A landscape with many peaks, sampled at points; each row gives a point and its height.
A climber steps from a point to whichever of its 2 nearest points has the largest rise for the distance, and stops where none of them is higher. Distance is the straight distance between rows; heights are no part of it.
Q756: [163  72 125 122 142 104 160  87 158 125 136 120 127 103 125 103 164  73
 181  97  99  92 173 110  82 154 154 160]  (h 1.49)
Q290: [142 136 164 137 111 136  49 168 116 140  94 129 100 171 158 164 144 116
 152  80  88 142 146 149 146 123 147 119]  (h 6.59)
Q963: [114 182 160 124  86 130 151  72  95 121 127  91  41 110 130 101 140 152
 203 129 143 133 170 105 197 131 137 145]  (h 4.95)
Q651: [125 102 127 132 126  83  88 139 161 176  92 102 159 159 158 139  83  88
  76 107  95 156 112 155 124  83 165 152]  (h 5.38)
Q51: [124 104  93 103 101  92 115 128 109 133 145 157 199  98  92 107 111 145
  76 139 131 166 111 129  85 106  81  96]  (h 4.21)
Q521: [118 142 157  88 136  49  91  78 124 152 125 100 116 167 180 134 172 112
  96  97 136 174 108 165 131  76 124 120]  (h 6.43)
Q273: [134 132 138 124 148 131  72 144 167 149 147 129 176 134 137 153  76 166
 107 131 179 126 132 150 158 137 130 141]  (h 3.91)
Q188: [155  71 154 101 117 138 135 158 176 145 132 137 191 113 102 111  78 150
 162 171 133 104 124 136  76 149 123 107]  (h 6.83)
Q680: [117 117 153 149 104 125 147 141 144 182 129  67 115 148 117  94  83 141
 192 151  98 116 136 113 150 139 120 149]  (h 5.36)
Q941: [179 161 123 156 119 159  92 158 147 163 137  94  88 177  91 104  87 161
 194  67 115 134 105  90 151 144  83 124]  (h 4.91)
Q172: [121 150 118 118 126  98 100 116 149 170 155 108 170 138 117 114  92 178
  99 133 149 158 102 154 151  95  81 129]  (h 3.50)
Q674: [125 163  95 140 110 123 117 136 130 116 150 103 144  82 142 174 155  97
 129  92  88 132 116 144 155 140 128 126]  (h 4.41)
Q313: [173 118 133 101  98 134 154 118 143  92 101 153 112 145 156  84 179 129
 166 107 134  87 177 117  88 146  91  78]  (h 1.95)
Q283: [123 133 165 126  92 154 203  98 116 111 114 144 146 100 115 103 104 164
 188 171 121 111 174  91 136 141 193 133]  (h 5.59)
Q246: [155 175  91 161 115 159 159  85 151 133 121  68 125 113 124 121 144 156
 118 138 111 123 124  75 187 118 124 177]  (h 3.94)
Q550: [103 213 172 129 134 116 136  88 105 134 124 113 134 120 143 164 121 162
 134 140 104 155 129 156 173  91 163 121]  (h 8.07)
Q546: [130  90  87 102 130 141  90 151 144 150 138 152 204 100  90 113 104 143
  72 160 141 126  88 152  77 128  87  94]  (h 3.63)
Q878: [ 54 102 101 132 123 102  92 121  57 142 119 158 158 128 124 159  63 117
  58 124 174 176 124 150 113  93 148 125]  (h 7.66)
Q442: [ 91 126 134  98 143 156 140 121 123  57 131 212 136 118 112 146 172 146
  98 165 179 122 123 124 110 121  99 104]  (h 4.64)
Q343: [135 150 174  68  69 111 172  58 119 125 138  87  80 100 143  84 139 134
 218 140 132 112 177 125 160 130 158 106]  (h 5.13)
Q591: [140  99  98 114 135 125 121 166 169 123 120  76 165 108 169 156 148  82
 107 169 113  82 100 161 127 158 136 131]  (h 4.80)
Q192: [ 81 108 117  89 135 111 103 127  74 135 161 151 161  89  87 171  79 115
  83 143 143 169  78 150 103 118 146 134]  (h 6.73)
Q349: [141 132 129 127 168 119  75 140 118 183 135 124 120 170 146 165 151 142
  76 140 127 149  76 165 125  56 116 146]  (h 6.50)
Q419: [104 138 151 139 180 108 153 172  96 161 101 114 148 135 138  91  71 104
  83 175 127 133 110 210 118 144 118  77]  (h 5.29)
Q618: [112 143 127 167 172 117  93 146  88 182 162 121 131 136 167 144 128 136
  73 134 192 141 141 142 145 131  92 141]  (h 5.51)
Q377: [ 76 140 139 149 175 101 146 143  79 154 160 119 102 153 128  93 117 144
  72 148 158 153 119 145 122 119  66 135]  (h 5.11)
Q672: [121 160 136 177 109 155  80 120 110 140 133 141 117 133 139 158 117 185
 164 113 132 128 164  89 153 121 159 151]  (h 0.91)
Q452: [106 102  74 156 182  95 116 128  81 136 131 130 173 115 114 114  61  80
  55 135 123 147 103 184 118 112 149 164]  (h 4.59)
Q761: [ 92 120 160 119  60 136 128 115 132 110  78  88  63 164 165 120 184 124
 131 115 133 119 168  92 173 137 106 146]  (h 6.64)
Q541: [104 163 181  76 111  61 141  57 128 127 108  93 116 117 168 132 162 106
 114 134 144 157 143 139 148  89 167 120]  (h 7.01)
Q687: [139 127 115 158 101 140 220  84 129 131  88 113 145  67 102  95 170 114
 119 167  83 129 163  72 131 110 147 176]  (h 7.00)
Q20: [110 121 156 173 122  98 130 127 107 170 118  83 143 148 145 112  98 118
 144 132 109 146 148 139 150 144 143 142]  (h 5.64)
Q423: [144 151 164 122 110 109  86 116 108 120  86 128  60 165 171 143 187  96
 142  63  83 140 127 156 127  93 137 120]  (h 7.06)
Q652: [ 98 133 152 112 107  83 133  98 166 152 164 107 121 135 111 125 108 157
 124 134 154 152 105 126 125 106 110 139]  (h 3.22)
Q387: [106  55  43 106 124 111 136 118 123  77 130 145 166  84 122 152 149  56
  67 114 148 128 137 122 118 130 145 149]  (h 4.68)
Q737: [168 161 109 153 120 176 187  93 120  90  91 133  78 131 107 108 169 137
 126 129  69 134 120  85 129  92 127 144]  (h 7.05)
Q918: [163 131 111 177 161 160 146  90 151 113 118 127  96 147 105  74 106 158
 132  84 143 124 139  52 134 153 124 162]  (h 3.79)
Q563: [108 127 119 160 131 109  77 120 148 151 154  96 140 117 134 179 117 107
 106 118 139 146 128  96 179 122 168 194]  (h 3.00)
Q743: [165 203 101 164 162 103 101  80 134 138 137 132 153 137 158 116 122 143
 124  74 127 152 150 151 146 110 151 125]  (h 6.36)
Q536: [112 136 133 122 142 132 117 175 167 149  84 142 141 176 145 115  92 156
  62 154 155 154  82 141 173 100 126 154]  (h 4.63)
Q286: [121 114 133 123 104  81  74  88 141 145 138 127 146 119 140 126 121 106
 142  66 140 149 179 125 134 133 156 142]  (h 2.43)
Q726: [112 110 164 102 152 133  82 153 117 117 113 182 144 117 131 188 112 111
 118 146 154 137 111 153  95  98 188 113]  (h 5.05)
Q696: [102 141  94 164 133 162 124 139 149 109 146 110 157 102 133 177 140 123
  71 157 128 108 126 114 163 131 158 186]  (h 3.32)
Q843: [160 129 123 152 137 148 130 119 183 115 120 122 140 133 120 126  83 133
 156 130  72 131 116 106 139 106 187 183]  (h 5.94)
Q646: [182 105 130 123 164 177 159  98 162  99 121 148  91 124 146 111 159 119
 161 118 162  52 168  91 115 134 154 162]  (h 2.37)
Q937: [159 186  83 177 114 155  83 105 107 119  87 119  88 143 126 160 205 115
 135  80  89 138 121  82 151 104  95 135]  (h 5.80)
Q685: [ 68 155 103 134 138  80 140  90 105 106 128 150 145 108 115 118  65 115
 105  98 140 179 133 147 152 140 150 122]  (h 7.91)
Q632: [ 84 107 151  98 101 125  98 176  90 114 130 119  98 131 144 155 153  91
 101 138 120 132 119 121 113 132  65 103]  (h 7.60)
Q910: [ 68 115 121 121 153 142 171 110 111  84 133 172  71 130 104 114 112 124
 109 113 163 137 122 117 149 149 109 149]  (h 6.95)
Q34: [152  75 120 111 134 128 175  94 178 133 157 115 161  92 103  98 115 116
 198 129 112  89 141 101  88 162 147 169]  (h 1.27)
Q543: [131 110 106 116 160 129  27 160 113 138 141 189 108 137  83 167 102 128
 110 111 162 149  96 161  87 104  91 118]  (h 6.87)
Q164: [ 78 104 114 102 111 127 163 133 100  91 112 196 144  99 114 151 135  93
 142 119 150 144 174 116 134 182 147  90]  (h 7.02)
Q225: [109 187 168 156 131 134 134 122  81 175 156  93 133 103 158 152 147 154
 129 180  97 124 120 152 146  93 162 129]  (h 7.74)
Q759: [166 103 163 100 142 148 138 150 140 101 102 179 116 158 120  91 155 141
 137 104 147  89 138 144  63 136 119  84]  (h 2.24)
Q56: [ 79 172 186 108  93 121 135  90  91 124 143 127  80 115 150 160 149 158
 181 144 168 133 164 120 169 135 149 118]  (h 4.77)
Q768: [133 138 163 129 120 125  89 160 116 164 131 120 111 160 160 155 171 136
  97 154 104 119 116 132  95  64 152 164]  (h 6.92)
Q307: [173  97 110 157 128 190 188 115 144  99 109 144 113 118 121 109 184 133
 137 152 140  63 156  45 107 151 114 151]  (h 2.05)
Q500: [143 142 170 101 166  75  84 135  82 170 128 132 112 165 174 156 170 108
  94 112 126 156  92 193  95  59 117 109]  (h 5.79)
Q511: [131 171 128 149 154 146 136 163 123 177 152  71 118 159 145 103 114 158
 131 161 137 135  75 151 179 141  61 124]  (h 7.04)
Q688: [126  88 104 126 148 124  96 123 129  90 159 175 118 111 100 162 115 103
 157  74 140 109 126 126 101 134 165 139]  (h 1.37)
Q930: [126 124 109 104 107 113  59 171 193 130 126 127 101 176  97 154  84 146
 127 111 132 147  91 123 173 117 101 156]  (h 3.36)
Q385: [ 85 168 129 132 119 149 163 175 130 147 171 108 111 121  98 148 107 167
 120 189 127 127  72 148 165 146  93 130]  (h 6.69)
Q276: [114 159 128 120 145 123 127 177  99 143  99 138 153 147 143 118 112 113
  82 145  98 169  78 199 130 105 130  94]  (h 5.12)
Q160: [168 142  91 128 102 188 155 121 139  94 110 125 154 107 143 100 171 159
 152 103 133  97 158  55 148 182  88  67]  (h 1.61)
Q717: [198 131 158 132 144 142 139 170 149 181 119  76 104 182 158 105 128 141
 126 160  93  88 103 148 132  97 118 150]  (h 7.82)
Q747: [142 173 166 123 157 133 109 126  83 155 193 131  54 157 116 143 147 167
 193 108 145 120  99 160 152 102 110 121]  (h 7.95)
Q800: [120 126  41 137 197 122  97 117  94 101 148 138 174  91 114 151  78 100
  42 123 164 153 108 175 117 116 145 152]  (h 4.01)
Q751: [151 195 145 152 120 110 105 106  90 155 117 115  77 141 164 147 189 116
 147  69  65 161 120 160 150  66 131 135]  (h 6.67)
Q884: [127  98 136 115 138 141  67 193 133 149 165 167 132 110  88 158  92 132
 137 125 148 104  88 153  76 159 117 100]  (h 7.75)
Q808: [138  75  76 195 146 124 121 133 147 132 121 130 170 122 112 111  97 105
 123  93 108 126 165  97  97 171 150 156]  (h 4.42)
Q880: [154 125  69 129 145 137 120 168 184 111 146  65 126 123 155 129 149  83
  72 128 133 106 105 136 151 165 108 137]  (h 4.32)
Q964: [148 170 147 138  93 119 158 127 117 161 169  86 135 112 135 136 149 158
 161 174  88 119 113 141 123  86 126 122]  (h 7.39)
Q657: [135 123 147 157 196  82 145 121 101 160 126 109 172 138 144  64  82 123
  95 156 142 131 125 185  91 139 110 114]  (h 5.69)
Q253: [132 150 110 155 155 131  65 159  94 134 120 146 108 149 170 144 135  93
 141  50 113 140 141 188 129 144 118  86]  (h 6.12)
Q899: [120  67  77 121 118 132 143 143 107 110 160 164 183  62 108 148 158 100
 118 146 155 107 136 123  92 153 128 118]  (h 5.41)
Q230: [160 143 153 181 163 146 131 167  97 146 112 145  73 206 145  89 110 148
 150  90  94 145 138 142 127 129 136 125]  (h 7.26)
Q240: [120 154 123 139 118 148 147 145 174 126  77 107 160 163 117  98  75 154
 100 154 121 141 113  94 184 125 121 127]  (h 5.23)
Q227: [107  98 166  89 135  99 137 116 137 105 127 109  56 131 159 131 194  95
 159 108 154 100 147 141 131 148 130 125]  (h 0.66)
Q321: [137  65 132 126 133 105 128 123 141 143 181 138 149  97  90 148  93 106
 193  99 130 121 124 123  89 147 156 156]  (h 1.13)
Q745: [115 120 156 130  75 137 119 149  99 103  94 128  78 139 163 132 186 135
 115 131 139 115 169  92 138 124  82 109]  (h 7.03)
Q921: [107 116 143 100 135  99 115 159  77 122 119 129 117 119 159 126 146  93
  83 156 179 124 130 162  99 161  97  72]  (h 6.94)
Q965: [ 98 119 120 102 122 115  63 177 145 123  92 147 106 171 140 176  97 127
  77 122 169 151  82 150 168  94 111 142]  (h 3.92)
Q625: [133  98 150 113 161 142 145 123 160 103 102 164 118 110 168 134 140 109
 139 117 159  98 172 132 102 152 182 132]  (h 2.01)
Q660: [153  96  92 178 177 126 128 117 147 135 140 122 123 179  96  78  90 137
 108  84 122 148 135 106 117 150 117 167]  (h 4.06)
Q83: [170 125 128 102 118 113 101 118 177 105  95 160 164 133 139 121 138 132
 106 109 121 125 153 145 103  89 147  98]  (h 2.78)
Q222: [132 162  97 157 112 118 104 128 116 122 211 141 136  99 101 169 160 136
 147  88  89 160  95 143 124 122  86 120]  (h 4.16)
Q209: [127 148  74 123 157 120  92 151  98 125 137 165 141 125 104 109  71 118
  87  82 130 188  94 162 113 129  84  74]  (h 5.24)
Q631: [126 134 146 171 179 157 140 155 107 147 114 157 108 159 124  95 100 131
 111 128 129 110 150 149  89 141 137 139]  (h 6.80)
Q322: [110 106  88 174 107 140 154 130 111 153 163 124 204 111  70 105  79 159
 123 158  93 148 114 104 116 169 119 140]  (h 2.27)
Q4: [120 133  95 148 109 139 140  89 169 125 158  81 137 112 116 159 162 150
  82 164 121 114 119  86 167 120 116 198]  (h 3.66)
Q243: [ 56 111 110 102 130 108 135 138  96  72 105 192 124 119 107 125 101 115
 110 115 163 162 141 125 132 143 133  88]  (h 7.58)
Q507: [134 127 108 128  99 128 126 175 141 122 163 109 138  95 122 164 128 100
 172 134  68 122 116 134 126 169 149 127]  (h 4.66)
Q594: [149 182 133 126 111 133 104  99 117  89 104 180  70 135 115 144 139 136
 197  73 101 165 129 140 159  96 120 117]  (h 7.19)
Q547: [105  94 134  95 115 154 156 122 130  97 113 214 172 100 111 164 137 146
 106 159 186 109 132  86 102 124 154 138]  (h 5.30)
Q801: [131  95 111 196 151 168 151 134 128 126 127 139 195 130  74  69  50 163
 140 168 124 122 146 118 109 181 133 123]  (h 2.04)
Q95: [ 79 110 166  56 113 117 139 110 163 116 155  97  78 119 138 150 153  99
 187 137 171 101 133 138 190 156 142 132]  (h 0.51)
Q388: [168 192 134 144 143 135 142 113 115 162 168  57  78 131 153  72 137 169
 154 126 141 104  99 157 170 145  65 107]  (h 7.34)
Q658: [ 88 107  85 101  92 126 172 145 137  77 118 119 135  96 161 160 173  79
 107 143 139 109 127 116 179 159 119 112]  (h 6.01)
Q867: [115 101 131  76 168  99  64 139 132 121 157 137 107 133 143 160 124  70
 114  81 175 122 120 184 102 137 118 116]  (h 1.10)
Q838: [123 133 148 113 186  95 119 126 126 134 160 109  88 130 174 130 163  89
 134  97 152  90 128 186 112 144 136 113]  (h 0.83)
Q702: [160 105 107 118 129 171 138 158 196 123 131 147 172 134  90 114  90 165
 145 151 131 125 110 107 101 146 115 122]  (h 6.21)
Q991: [189 164 141 162 127 170 120 150 147 136  88  80  65 168 170 134 155 133
 147 107  84  99 153  94 162 120 149 167]  (h 5.22)
Q333: [147 121 116 144  97 162 145 144 127 119 101 103 167 135 165 106 133 122
 126 136 109 111 177  85 118 197 100  67]  (h 1.42)
Q560: [148  89  99  61 160  73  87 135 160 127 142 116 160 101 127 155 106  73
 110 109 170 106 117 174  95 129 171 117]  (h 1.53)
Q129: [103 112 116  76 115  89  88 152 141 146 147  94 179  94 125 151  82 108
 143 118 151 141 111 160 139 139 156  89]  (h 1.96)
Q993: [113 107 177 134 117 134 144 138 113 120 120 140  94 123 123 163 159 123
 113 166 114 121 125 106 105  93 146 157]  (h 7.59)
Q60: [111 101 138 129 118 161 215 100 114 102  91 180 130  82 134  98 145 128
 160 145 126 103 192  75 104 135 176 128]  (h 5.95)
Q949: [ 71 135 176 105 118  81 169  71 127 135 127 115 140  92 145 154 157 125
 120 152 142 132 144 103 150 115 196 137]  (h 7.41)
Q281: [183 126 134 154 125 167  97 165 137 201 140  92  73 195 114  79 107 180
 167 112 134 104 119  93 151 120  81 143]  (h 4.67)
Q312: [ 91  84  79  97 126 127  93 101  99 130 180 171 212  74  89 178 116 132
  96 143 158 134 111 126  97 137 155 140]  (h 5.98)
Q62: [118  98 184  34 114 105 190 109 168 129 139 128 153  96 136 141 151 121
 156 168 168  89 112 119 106 147 161 113]  (h 6.14)
Q119: [ 99  75 135 109 104 119 156 161 152 111 125 107 156 105 166 165 156  73
  83 172 132  98 147 124 119 154 152 126]  (h 5.43)
Q359: [127 130  79 147 116 138 103 108 122 127 185 150 147 100  82 159 144 165
 122 114 133 154 117 111 119 121  86 143]  (h 3.93)
Q907: [ 95 154 152 173 156 154 187 105 106 156 146 127 186 128 105 104  86 173
 106 213 106 147  88 152 129 120 132 126]  (h 6.00)
Q3: [123  93 177 137 139 146  96 200 109 168 168 138 106 149 116 132 127 147
 143 151 140 100 115 153  68 167  97 120]  (h 8.34)
Q971: [108 116 125 168 134  55 106 122  96 192  89  83 179 123 149 136 103  82
  92 130 101 169 151 135 134 125 162 165]  (h 6.10)
Q959: [134 107 177 106 175  89 143  88 165 145 124 116 187 102 142 125  74 124
 193 139 132 114 156 154  99 134 208 107]  (h 8.42)
Q326: [127  90 143 160 174 123 152 151 116 134 135 151 152 126 133 105 122 125
  89 166 153  99 141 150  68 129 137 131]  (h 6.28)
Q239: [124 106 135 101 161 126 195  82 156  95 141 186 140 108 118 111 136 144
 102 158 188 119 122 120 105 112 155 163]  (h 6.04)
Q32: [ 63  70 128 146 113 139 206  69 134 120 125 164 216 108  85 108 117 151
 107 186 148 136 136  95 106 128 146 162]  (h 5.73)
Q898: [169 140 150 132 118 139 126  67 128 109 115 129  74 143 147  97 156 148
 168 106 152 102 179 102 128  98 151 149]  (h 2.68)
Q762: [125 137 105 188  96 191 117 147 121 138 135 131 126 163  79 121  85 189
 125 121 104 149 119  67 137 155  92 154]  (h 3.35)
Q323: [ 97 125 134 110  87 131 160 114 130 108 194 124  97  77  89 172 178 115
 179 141 121  89 111  96 151 140 109 145]  (h 0.28)
Q82: [191 151 119 132 124 136 117 147 138 116 158 123  90 145 113  89 155 137
 184  93 110 109 123 144 107 163  51  82]  (h 4.27)
Q650: [ 67 118 131  90 114 117 161 142 144 105 158 103  80 113 114 157 127 103
 163 132 118 113 108 109 200 157 133 164]  (h 0.39)
Q714: [ 97  84 105 154 191  91 161 103  98 151 121 117 207 121  98 121  58  87
  80 193 103 142 100 174 114 119 168 161]  (h 5.18)
Q690: [140 117 137 122 147 147  98 127 154  81  88 189 111 126 140 160 119 101
 164  77 132 120 171 135 121 130 187 135]  (h 1.69)
Q855: [ 86  97 132  79  79 154 170 139 119 104 113 171 127  97 148 158 182  91
 160 130 158  94 160 101 167 192 124 106]  (h 6.52)
Q944: [179 139 133 140 176 132 117 166 140 190 143  95 100 191 153 119 149 146
  76 130  88 118  80 159 154  77 118 149]  (h 7.23)
Q21: [142 147 136 121 161 134 103 103 112  91 137 181 104 123 161 145 191 120
 117  98 148 120 139 140 104  92 120 107]  (h 3.84)
Q589: [151 109  71 131 174 138 106 158 170 109 124 115 131 138 122 111 121 109
  51 118 170 126  91 142 138 149  67 126]  (h 3.90)
Q453: [185 144  78 147  93 173 173 106 148  83 105 123 136 130 129 100 183 162
 113 127 132 104 137  35 126 152  96 119]  (h 1.79)
Q158: [143 120 124 152 121 100  82  99 179 141  98  92 130 129 149 139 121 117
 127  80 136 135 173  92 157 115 164 187]  (h 2.71)
Q280: [175 133 173 120 121 126  71 141 126 187 197 118  82 142 104 147 125 171
 189 127 150 117  98 144 115 116 112 144]  (h 8.33)
Q381: [149 107  99 203 143 150 141 145 135 157 133 106 147 123 119 107 110 117
 163 123  94  91 171  85 113 186 137 137]  (h 4.70)
Q218: [109 149 177  78  62 128 210  96 142 116 109 118 107  89 127 113 124 151
 179 165 142 121 172  99 158 124 167 117]  (h 5.34)
Q118: [158 131  99 156 109 145 125 165 133 130 141  97 116 133 121 127 117 109
 172  73  67 122 152  91 132 189 112 122]  (h 4.92)
Q823: [115 149 121 168 151 168 191 155 111 132 144 108 154 116 120 112 120 141
 110 208 104 112 103 134 140 140 122 127]  (h 6.34)
Q491: [174 206 120 154 125 134  98  90 122  99 124 148 109 150 146 111 119 150
 152  57 108 169 154 122 164  98 117  84]  (h 6.78)
Q611: [132 155 178  85 124 170 143 132 153 122 157 121  84 104 124 150 132 159
 182 183 163  80 107 141 146 125 143 104]  (h 5.47)
Q149: [169 144 147 131 123 162 137 151 143 125  99  88  39 178 183  83 153 125
 164 117 130  77 153 129 162 153 124 121]  (h 4.93)
Q153: [139 142 123 117 128 105 127 129 111 119 163 148  89 152  88  72 128 150
 168  86 140 146 120 134 129 152  51  76]  (h 4.09)
Q425: [103  96 140  99 146 139  37 180  87 128 103 194 115 134 115 177 111 109
  96 143 175 155 105 160  82  99 135  93]  (h 5.90)
Q291: [121 152 124  99 120 136 162 125 107 106 167 164 126 100  80  89 145 165
 155 123 169 128 136 115 109 162  62  87]  (h 3.89)
Q615: [140 165 107 151 100 137 175 129 116 103  69 117  77 152 145 107 178 110
 109 106  52 159 125 100 125  95  91 117]  (h 6.60)
Q85: [125 193 115 143 110 117  79 116  85 129 103 128  88 135 154 182 193 124
 145  68  86 186 115 126 159  69  55 120]  (h 6.26)
Q88: [124  89  53 111 109 105 166 113 139  90 102 150 200  83  95 127  98  90
 109  99 104 141 133 121 118 143 152 147]  (h 3.96)
Q571: [134  70 169  83 153  78 137 123 167 144 136 124 192 131 123  97  80 103
 151 160 162 111 134 145  80 146 164 107]  (h 7.68)
Q391: [ 83 111 148 151 152 101 168  93 109 149 132 112 187 124  96 107  66 142
  96 192 109 153 110 150 120 101 154 152]  (h 5.66)
Q782: [124 127 186  93 141  98 165  60 156 143 127  88 138  94 161 133 108 122
 177 160 143 103 160 111 125 120 226 141]  (h 7.86)
Q261: [153 168 118 154 131 167 112 126 115 122 103  89  60 171 152 150 207 122
 102 113 129 129 115  90 147  86  77 162]  (h 5.37)
Q841: [143 192 102 159 136 147 149 122 149 113 152 106 115 111 117 138 130 138
 146 126 120 128 123 111 175 133 121 130]  (h 4.17)
Q722: [105  99 145 103 161 134 172  89 135  81 164 189  66 137 102 120 133 145
 149 136 182 114 133 105 126 113 127 164]  (h 6.55)
Q282: [ 68 111 138 173 136 110  95 141  73 147  98 131 155 112 142 159  93  99
  79 131 120 164 157 126 131 108 181 160]  (h 6.71)
Q162: [114 142 125 124 162 145  76 143 126 129 140 173 153 108 141 179 109 170
  93 144 173 153 116 130 134 107 156 123]  (h 4.39)
Q639: [177 130  97 138 101 145 214  77 138  99 122 116 109  93 104  90 174 111
 158 132  65 110 129  79 127 109 138 154]  (h 7.55)
Q390: [153  97 113 143 143  98 116 126 147 140 103 130 181 169 115 120  96 119
  72 127  80 139 101 161 105  85 159 166]  (h 4.65)
Q403: [ 87  72  70 138 106 124 134 113 139 134 122 113 234 102  66 143  71 132
  83 183 122 138 107 132 131 144 120 152]  (h 2.69)
Q483: [131  80 116 127 152 128  82 164 113 160 122 134 182 138 113 120  98 124
  38 164 140 138  89 178  65 102  98 132]  (h 2.95)
Q730: [137 126 158 111 113  92 154  88 135 127 137 112 120 130 138  87 142 148
 128 137 149 108 158 108 129 124 107 143]  (h 2.97)
Q893: [143 170 159 143 122 141 126 142  81 119  97 175  44 183 122 106 122 133
 176  80  78 161 125 142 120 110 118 114]  (h 7.64)
Q865: [ 85  78 131 109 132 135 174 122 118 114 104 192 169  96 122  87  92 114
 149 139 154 113 196 102 118 173 158 121]  (h 6.46)
Q341: [176 174 158 148 133 134 121 120  85 169 168  77  59 139 157 110 163 150
 161 115 129  98 123 152 133 125 124 120]  (h 7.62)
Q325: [163 127 128 114 140 134  96 169 131 112 105 182 111 161 109 110 115 112
 135 106 101 127  87 160  73 111  97  70]  (h 1.88)
Q472: [183 160 110 121 156 160  86 122 133  84 125 119  65 177 134 107 158 116
 183  59 120 109 129 137 145 173 109  94]  (h 4.49)
Q847: [175  97 134 101  96 103 169  83 136 112 130 118 118  97 139  88 194 120
 198 100 113  95 197 112  85 155 140 102]  (h 1.71)
Q883: [136 100 148 121 136 107 158  98 151 125 113 145 140 110  82 126 105 121
 150 133  63 136 112 126  96 109 199 170]  (h 6.45)
Q245: [149 162 142 155  69 182 112 118 119 135 122 127 124 113 148 155 145 190
 175 153 147 117 186  65 143 123 134 145]  (h 1.06)
Q734: [ 96 112 144 112  86 140 188 106 107 134 156 118 101  60 124 159 197 131
 172 164 130  92 144  83 130 133 166 169]  (h 0.16)
Q697: [158 153 120 184  87 166 119 139 117 139 108  94 159 125 167 124 152 167
 131 152 115  98 171  86 139 153 122 112]  (h 1.24)
Q154: [129 170  92 126 152 126  65 155  93 132 109 144 123 136 153 118  93 100
 106  67 134 178 125 203 141 140 102  56]  (h 5.70)
Q367: [138  99  74 132 140 110 107 158 135 129 113 107 145 161 122 122 122 113
  24 148 129 154  78 152 111 101  69 147]  (h 3.33)
Q577: [163 140 108  89 138 132  77 122 173  82  99 167  98 162 144 142 162 134
  88  87 159 133 126 157 114 104 103 101]  (h 3.34)
Q897: [141 172 156 121 108 147 134 182 132 148  99 128 141 155 139 107 131 150
 107 153  88 151  80 164 114  81  94  83]  (h 5.63)
Q67: [117 143 112 157 112 109 120 133  97 152 102  57 114 144 187  98 177 101
 101 110 115 140 171 147 148 162  92 115]  (h 5.86)
Q742: [101  73  93 101 127 128 114 166  83 107 123 138 165  82 135 140 116  74
  96 146 181  98 128 158  83 164 109 104]  (h 6.13)
Q187: [ 95 174 154  90 120 136  90 112 135 103 134 141 103 118 142 188 165 145
 154 130 191 103 137 119 187 131 107 115]  (h 4.48)
Q644: [161 131 113 139 110 136 128 155 179 136 124  89 103 157  89 109  91 139
 200 108  86 123 107  96 146 173 113 130]  (h 5.10)
Q318: [118 137 129 128 121 121 103 112  79  77 135 208 134 105 122 169 188 144
 141 115 163 141 133 130  96 109  90  91]  (h 4.20)
Q982: [135 122 159 149 110  97 157 107 123 156 166  96 145 118 100 134 115 124
 155 139  44 136  96 133  91  95 152 165]  (h 6.93)
Q961: [133 187 103 179 147 130  69 130 112 176 164 112 134 142 155 146 134 154
  91  95 135 156 127 135 177 117 111 135]  (h 5.91)
Q64: [ 87  87 139 142 103 117 187  89 130 123 104 119 190  93 120 114 152 122
  91 178 119 132 154  93 109 112 138 166]  (h 6.32)
Q194: [120 124 132 145  77 110 144 145 139 141  77  58  83 170 154  76 159  99
 126 105  99 135 149  91 152 148 101 144]  (h 6.24)
Q643: [130 129  93 130  93 110 109 142 139 123 113 143 175 134 114 109  75 127
  99  93 103 179 126 140 118 135  90  86]  (h 4.78)
Q806: [103  83  56 125 116 154 180 122 158  85  92 124 207 118  79 126  91 111
  71 162  92 140  94 114 141 147 134 146]  (h 3.28)
Q63: [140 135 176  46 116 140 188 108 143 117 162 149 117  95 119 132 145 136
 200 166 148  82 119 135 112 133 171  82]  (h 5.76)
Q182: [ 86 171 134 118 123 117 136 113 115 103 112 146 124 134 114 136 110 139
 124 106  99 181 125 147 170  81 179 124]  (h 8.51)
Q106: [153 152 151 170 121 162 157 127 157 120  75 113  98 138 145 111 102 104
 148 109  73 123 169  88 160 128 175 170]  (h 5.53)
Q978: [ 98 123 174  86 121 109 138 163 106 104 129 157  84 147 120 145 134 124
 140 153 129 135  90 148 119 118 121 108]  (h 8.25)
Q134: [101  75 169  43 133  97 136 137 164 127 119 126 175 124 115 131 111 116
 120 173 195 108  97 139  94 136 161  84]  (h 6.85)
Q909: [137 151 152 148 101 113 166 148 108 137  74 123 120 174 140  82 143 137
 109 132  50 174 113 137 117  67 106 107]  (h 6.11)
Q395: [171 162 131 107 124 163 150 118 134  89 120  83  31 156 161  80 160 135
 197 103 132  88 161 138 136 191 122  93]  (h 4.72)
Q653: [141 144  79 169 115 190  96 150 122 124 145 148 132 149  83 145 123 184
 106 135 102 153  83 110 125 127  75 148]  (h 3.59)
Q514: [146 121  99 134 125 158 159 155 200  85  81 148 158 162  97  86  70 144
 102 146 133 122 114  84 150 153 127 117]  (h 5.65)
Q567: [135 152 140  65 102 105  84 133 167 124 112 138 165 129 158 167 114 112
 122 114 129 152 127 169 135 111 162  68]  (h 2.32)
Q566: [130 124 193 137 110 117  87 168  91 182 176 104 116 122 128 161 137 147
 171 152 124 114 125 130  91 141 125 120]  (h 8.81)

Call two points neighbours if one is among the 2 nearest of the other. Go from one point of each pair to the other, from neighbour to neighbour, staying as high as possible. Name the lowest point that can't be avoided.
Q639 / Q759 | Q325
Q639 / Q893 | Q276
Q423 / Q243 | Q991
Q978 / Q878 | Q20
Q717 / Q959 | Q500

Where does a climber stop that starts at each point below?
Q930 | Q959
Q652 | Q566
Q452 | Q566
Q158 | Q644
